Points on a hilly landscape, in no order, each with its height.
From any point a ball rolls to the lowest of the 2 points nearest to it. It stops when none of these is lower. Distance is the straight distance between rows; heights are no part of it.
Rolaf: [  8  -8  -7 -26  -2  16 -25  26 -14 -32  -3  -5  18  26 -21 -10  12  10
  -4   9 -12]  height 39.3
rula: [-13 -21  16 -11 -11 -22  37 -30 -11  18  -8  -2  -5 -28  11  18   2  14
  18 -23   8]  height 29.9
vul: [ -2   4   3   5  -5 -27  10  -4  19   2   6   2  -9  -9  12 -11   5 -17
  19   7   3]  height 52.1
giz: [ -6 -23  17   2  -3 -13  33  -7 -23  29   2 -22 -38 -19  33  23  14   0
   5 -10  18]  height 55.8
pupam: [  7  -2  -4 -24  -2  -4   1   3  -2 -19  14 -14   6  10  -3  -3  11 -19
   3  10 -13]  height 35.2
Mun: [-13   2   3  19   3  -4  10  11  16  15   8  14 -19  10  18   9   3  10
 -11 -20  10]  height 55.2
lik: [  2  -3   2 -28  -5  22 -27  17   6 -41   0  -8  25  22 -11 -17   4   8
   1  -3 -21]  height 34.1
duvag: [-19  -2   9   0  -9 -26  34 -17  11  21 -19  13  -3  -5  -6  16  -5  10
  10 -16   2]  height 34.0
beduk: [-14   0  -3  -6   1 -23  24  -3   6  14   3   1   1  -8  -6  21   1  -1
   2  -5  -1]  height 37.1
migu: [ -1  -7  -5 -24 -14 -14   8  -2  -2 -23  -3  -6  12  10 -10   5  17 -14
  18   3 -14]  height 39.0
pem: [  9   3 -20  16  16   7 -23  20 -24 -44  -4  11  27   2 -29  -6  26   2
 -30  15 -14]  height 65.8
tabif: [-31  -7  32   2 -18 -21  27 -20   4  28 -17  -6 -18  -1  16  19   6  13
  23 -29  15]  height 29.8
sazo: [ 12  -3  16  -9 -18 -15   0 -19  -3 -13  17 -23 -15  -8   8 -16 -15  -8
  21  20  -7]  height 57.5
sola: [-12   5  28   8 -15  14  11   2 -20  19  -1 -47 -35  11  37  16   8   4
   3 -16  23]  height 20.6
Fatez: [  5   7   0 -11   7  25  -5  -4   5   9  24 -17   3  -6  22  -4 -19  -3
   2   5   3]  height 28.7
gusa: [  5 -10   8  -7  -8  -8  32 -15  -6  10  17 -29 -26 -14  14   9   7  -4
   4   6  20]  height 54.4
Rafis: [  9   5 -17   2   6 -11 -16  14   0 -24  -4  24  17  11 -27  -6   4   8
 -19   7 -16]  height 56.5
Guziz: [ 19  -5 -18 -14   9  24 -36  11 -10 -26 -15  27  16  17 -27 -21   2  20
  -6   8 -12]  height 66.7
kiko: [  7  -9   0 -29   7  29 -30  -3  -5 -22  10 -14  30   7   0 -20  -7   2
  -1   0 -23]  height 27.2
luvub: [ 12   4  17  -3 -16   3  -8 -15   6   5  17 -25 -18 -15  33 -13 -18  -3
  15  12   4]  height 57.0
Tuti: [  6  -8 -15   5  25  14 -20  27 -26 -42   6  -2  16   8 -17 -13  29  -6
 -33   6 -28]  height 67.6
nuf: [ 14  19 -27  15   3  -3 -26  16  -1 -11 -32  37  18  -4 -31 -17  14  21
 -21  20   1]  height 62.1
Leke: [  6   5   2 -11   2   4 -16   2   0  -7  21 -14   0  -5  14 -14  -6 -13
   6  12 -10]  height 31.3
Mogo: [ -7   9 -10   7  20   6 -21   4  28   2  -4  24  21  -3  -5 -13  -3   4
  -5   0 -14]  height 66.4
zila: [ -6  -4 -20   6   2 -23  14  -4 -19 -18   1   7  14  -5 -32  18  23 -13
  -1  12 -15]  height 45.9
Duf: [ 22  -1 -20 -21   8  13 -15  19 -17 -14   0   5  11  16 -32  -5   2   1
 -18  16  -7]  height 44.4
Rep: [ -5   7   4  14 -13   7   0   9  21  15 -26  27 -10  24  -7  11 -16  12
  -8 -10  11]  height 47.0
zuf: [  4  -4   2  -3  23  13 -27 -13   0  -2  11  -1  13 -20  20 -33  -6 -10
  10  -3 -16]  height 30.9
gafa: [ 14   4 -18 -10 -12  14  -6  12  16   2  -5  18   9  15 -20  -5  -4   5
  -1  -4  15]  height 60.9
gebu: [  8  10 -21  16  -7 -14 -16  19   1 -35 -37  32  20   3 -43  -9  28  17
 -15  22  -1]  height 60.5
Tetul: [ -3  -3 -19  14  23  -7  -4  22 -18 -39   1   1  24   0 -37   8  19  -3
 -24  17 -12]  height 64.1
Luf: [ -6  -8 -23  17   2  -3  12  22   1  15 -10  17  -3   0 -25  27  11   8
 -19 -10  16]  height 57.9
Liv: [ -2   6  23 -15  -8 -10  -2 -11  12 -30   2 -13  12  10 -11 -20 -12  -1
  25  11 -15]  height 59.3
nuki: [ -8  12  12   7 -13  12   4   0  25  17 -13   9  -5  18   6   8 -25  10
   3 -12   9]  height 48.5
bel: [-18  10  34  17 -24   6   2  -5  11  19  -3 -24 -22  10  41  -7 -13   5
  14 -12  16]  height 50.4
pipo: [ -8   9   2   9  18  10 -14  -6  31  -2  -4  11  22  -7  10 -29 -13  -3
  -3  -6  -9]  height 67.4
bav: [  2  -1  30   6 -41 -16  10 -17 -11  28  -7 -26 -29 -22  24  -2  -4   8
  28   7  25]  height 23.3
Zetav: [ 12  -2   7  -7  10   8 -26  -6  -2 -12  20 -20   5 -10  15 -38  -8 -16
  21   9 -17]  height 33.2
boro: [  5  13  -8  13   3  16 -15  13  12  21 -14  30   2  13  -5   0  -8  16
 -20  -9   2]  height 44.8
lib: [  2  20  15  -2 -16  11  -3  -9  31   6  -3 -10   7  -5  20 -17 -32  -5
  16   0   4]  height 68.6
tora: [ -3  -8  25   3 -27 -13  26 -22 -21  31  -3 -27 -24 -16  20  14  -2   7
  26  -7  21]  height 24.6
der: [ -5  -8  -7  10  18 -20  16   8 -22  11  17  -9 -17 -21  -1  18  11 -14
 -15  11   3]  height 46.0
Kivi: [ 10   2 -10 -12 -21  11   7   1  16   1  -3   0   3  12 -14   5 -19   2
  11  -5  13]  height 58.6
gidut: [-13   4  -3   9   2 -25  -8   2  16 -30 -22  28   7  10 -21  -4   2  -5
   0  11 -16]  height 48.4
Bepu: [ -6  -8  -8   1  -9 -28  13  -5  13 -11 -26  30  10   6 -26   8   4  -2
   8  -4  -6]  height 46.1
Poran: [ -9   3  13  11 -13 -18  13   8   6  23   9  -9 -27   2  22   9   2   3
   4 -14  14]  height 54.3
nari: [  5  10  16   3   0  38 -12 -12   6  15  14 -17  -7  -3  38  -7 -19   9
  -3 -10  10]  height 26.9
lusu: [ -6  -3   5  -4 -18   5  22 -19  -6  22   4 -12 -14   0  13  19  -9  -8
  15 -12  13]  height 55.6
kipul: [  3  14 -16  16  19   8 -22   3  22  -5 -25  37  26  -6 -14 -20   4   6
 -22  10 -11]  height 65.0
Bot: [  9 -10 -29   5   6  -3   0  26  -9  11  -9  18   4   1 -30  13   5   2
 -13   8  14]  height 59.7
pupe: [  8  -1   9 -12  10  25 -31 -22  19 -13  -5   3  22  -5  16 -32 -34   2
  10 -10 -22]  height 62.3
vater: [ -3  11  26  10 -29 -13   5 -10  23  22  -5 -19 -21  -7  31 -21 -15  -1
  23   2  19]  height 50.9
vofi: [  6  24 -19  25   4  -6  -7  12  12  -1 -19  36  18  -1 -24   0   5  11
 -23  16   1]  height 63.6
vize: [  5   6  -5   0  -8 -13 -15  11   4 -35 -28  24  18  19 -39 -12  18  13
 -15  14 -16]  height 58.8
dela: [  5   5  17 -17   5  18 -26 -11  29 -23 -20   4  23  10   5 -30 -29  -7
   6  -1 -21]  height 61.6
Naro: [  5 -25   6 -10 -10 -21  37 -20 -12  18   5 -15 -26 -20  25  17  18  -5
   4 -10  20]  height 55.1
vuk: [  3   1  12   2 -16   5   5 -10   0  13  14 -19 -28  -4  25   7 -16  -7
  21   6  14]  height 56.6
fozun: [ -1  -8 -25  17  22 -13   4  16 -13 -19   4   8  14 -11 -31  15   8   5
 -30  17  -4]  height 62.6
zibe: [-21 -15  22  -4 -16 -10  34 -23 -21  28  -9 -16 -11 -11  18  23   8  14
  22 -31  15]  height 27.3
vis: [ -6  -2  -1   8  -6 -28  25  -6   3  14  11  -5 -17 -21  18   5  20 -12
  17   2   7]  height 53.3
Gem: [-12   2 -13  19  -2   4   6  20   6  19   3  17 -14  13   1  19   3   6
 -16 -12  16]  height 56.2
nibut: [  3 -11 -35   8   7 -13   6  21 -12 -10 -11  14  16 -10 -37  21  16   5
 -16  12  11]  height 61.2
Zod: [-24 -13   7   9   3  -8  24  -4 -15  29   4 -14 -31  -6  21  33  18   6
  -4 -13  14]  height 56.7
sulu: [ 10  -9 -19 -10  26  35 -27   5  -7   9   8  10  21  -6   3 -13 -14   7
  -6 -10  -2]  height 34.7
Gerok: [ -3   9  -1   5   5  -9   4   6  14  16  14  -6 -10  -5  19  -4  -1 -11
   4  -3   6]  height 53.2
zir: [  0  10  20   8 -20 -25  10 -11  12  16   3 -11 -23 -13  24 -18   0 -10
  31   5  12]  height 51.3
pafab: [ 11   1 -10 -16  -3  15 -21   2  17 -10  -1  19  18  15 -15 -15 -15   2
  -4   2  -5]  height 63.3
dil: [  4  20 -18  17   8  -3   3   1  -3   7 -12  29  11   4 -23  21  10  -3
 -16  11  -8]  height 64.8
Laka: [ -1   3  22 -21   5   2 -24 -14  16 -35  -1  -8  18   9   0 -33 -11   0
  13   6 -27]  height 60.4
kef: [ -5   5  -3  10  13  27 -10  15  -2  25  10  -3  -8   7  23  12  -5   1
 -14 -17  11]  height 27.5
tepeb: [  1  16  23   9  -9  25   0  -1 -12  28  17 -36 -25  -8  44  -4  -4  -7
   1  -6  17]  height 24.1
zegit: [ 11  11  -8 -15   5  18 -29   2  10 -21 -18  26  20  18 -21 -20  -6  14
  -8   9 -11]  height 65.1
kile: [  4   2   1  -4   7  -3 -20   9  -3 -31   3   8  20  13 -16 -14   7  -1
  -8   3 -32]  height 53.7
tiro: [ 22  -4 -18 -27   3  18  -4  13  -9  -4  11  -9   3  11 -20  -1 -11 -14
  -7   6   5]  height 48.2
guda: [  7   3 -14  10  21  11 -23   7 -12  -4  11  18  10   0  -3  -5 -11   5
 -21   4 -16]  height 39.7
Ramig: [-16   7  24   8 -15  15  17   0  -8  19   2 -26 -23  24  22  25  12   6
  -2 -25  20]  height 23.0
vimim: [  1  10  13   7   8  34  -2   1  -6  22  15 -22 -18   7  33   9  -4   1
 -15 -15  10]  height 25.6
ber: [  1   5   3  -4   2  -7 -15   0  11 -40  -4  18  11  19 -18 -19   0  -9
   7   8 -21]  height 51.0
lemo: [  1   9   4  -2  -4   2 -10  -5  33  -1   5   0  10   0  11 -23 -19  -8
   8  -1  -4]  height 68.1
mori: [  1   3  17   6  -4  10  18  -3 -13  28  12 -31 -30  -1  37  14   9 -11
   3  -9  21]  height 22.6
reku: [  2  -3  22 -20 -19 -20  10 -19  -4 -28  10 -22  -3   8  -9 -10  -2  -5
  20   9 -11]  height 58.3
zusen: [ 15  -2 -37   9  11  12 -16  29  -5   7 -12  26   7  -3 -23  -4   5  13
 -21   7  14]  height 61.5
suf: [ -8 -17 -14  -9 -12 -29   9   4   6 -28 -16  12  13   3 -24  13  21  -2
  10  -4 -14]  height 43.2
Tir: [-31 -14   6  20   1 -18  31 -13  -8  19 -15  10  -9 -11  16  35  25  19
   4 -31   8]  height 58.4
gagu: [ -3 -10 -17 -14   2 -18  25  -7 -16 -12   0   8  14 -11 -28  32  16  -3
   0   5  -6]  height 43.1
zat: [  4  12  -6  13   3   8  -9   3   0  13   4  19   1  13  -4   5 -15   5
 -12  -4  -6]  height 42.7
Kir: [ 15  -8  -9 -22  18  33 -23   1  -7  -5  13 -13  22  -6   1 -16 -11  -6
  -5  -6 -11]  height 32.3
Guk: [ -2   4  11   2   8  29 -19 -18  17  14   3  -2  11 -12  24 -24 -33   6
   8 -18  -8]  height 63.0
metu: [  2  -7  -4   0  15 -16   6  -3 -26 -34  12  -6   4  -1 -21   6  27 -19
   0  17 -14]  height 48.9
Pegal: [ -1   1 -17   8  25  -8   0   8 -12  -3  16  -1  -3 -18  -1  16   7 -14
 -24  19  -7]  height 44.2
tazun: [ 13   3 -17  10  30   6 -13  13 -12  -3  13   7   4  -7  -8   3   3 -11
 -31  10 -11]  height 42.2
lam: [  6 -14   3 -11   9 -13  21  -9 -15   4  19 -24 -26 -11   4   4   1 -17
   6  15  13]  height 53.6
Pomad: [-24 -12  -4  14  -3 -18  26  -4  -8  21  -1   8 -19  -1  11  33  16   9
  -4 -17   8]  height 57.6
lape: [-25   9  27  10 -14 -17  24 -16  18  25 -21   1 -10   6   2  16  -9   7
  14 -10   8]  height 31.9
keka: [ 15   0 -11  -8   1  31   4  10  -9  17  14 -15  -1  10  -2   4 -18 -13
  -8  -4  17]  height 51.2
dob: [ -8 -16  -3  -6   8 -25  35 -16 -19   9   1   5   3 -25 -13  25  15   0
   1  -4  -2]  height 40.1
Fita: [-10   6  25  -2 -10 -22  17 -25  20  12 -12   3  -6  -6   8   3 -16  -6
  24   3  -1]  height 33.5
losap: [ -2  -3 -11  11  29  36 -12   9  -3  22  14   9   4  -2  11  -2 -12  10
 -12 -13   5]  height 30.3
fezo: [ -5  10  15  12 -14  11   2   2  15  19   2 -18 -12   8  20   4 -25   7
   1 -14  16]  height 49.7
Lebom: [  1 -17   9 -13   6 -25  14  -9 -25 -31  11 -19 -10  -1  -8   0  29 -19
  17  15 -12]  height 51.1
reta: [  2   2  -1  -6 -23   4  20  -8   4   4   5  -5  -5  10  -2  10 -16 -10
  15  -5   7]  height 57.1
fur: [ 19  -5 -32  -4  19  23 -36  23 -13  -7 -10  25  16  -3 -19 -18   9  10
 -21   3  -4]  height 64.0
megip: [  9 -12   8  -8  11 -23   9  -5 -23  -9  19 -20 -16 -14  -3  -4  13 -20
  15  27  -3]  height 52.5

For each start below, name the point where the ball stops.
kipul => vimim
Luf => vul
dela => lusu
zegit => lusu
kile => vimim
zir => guda
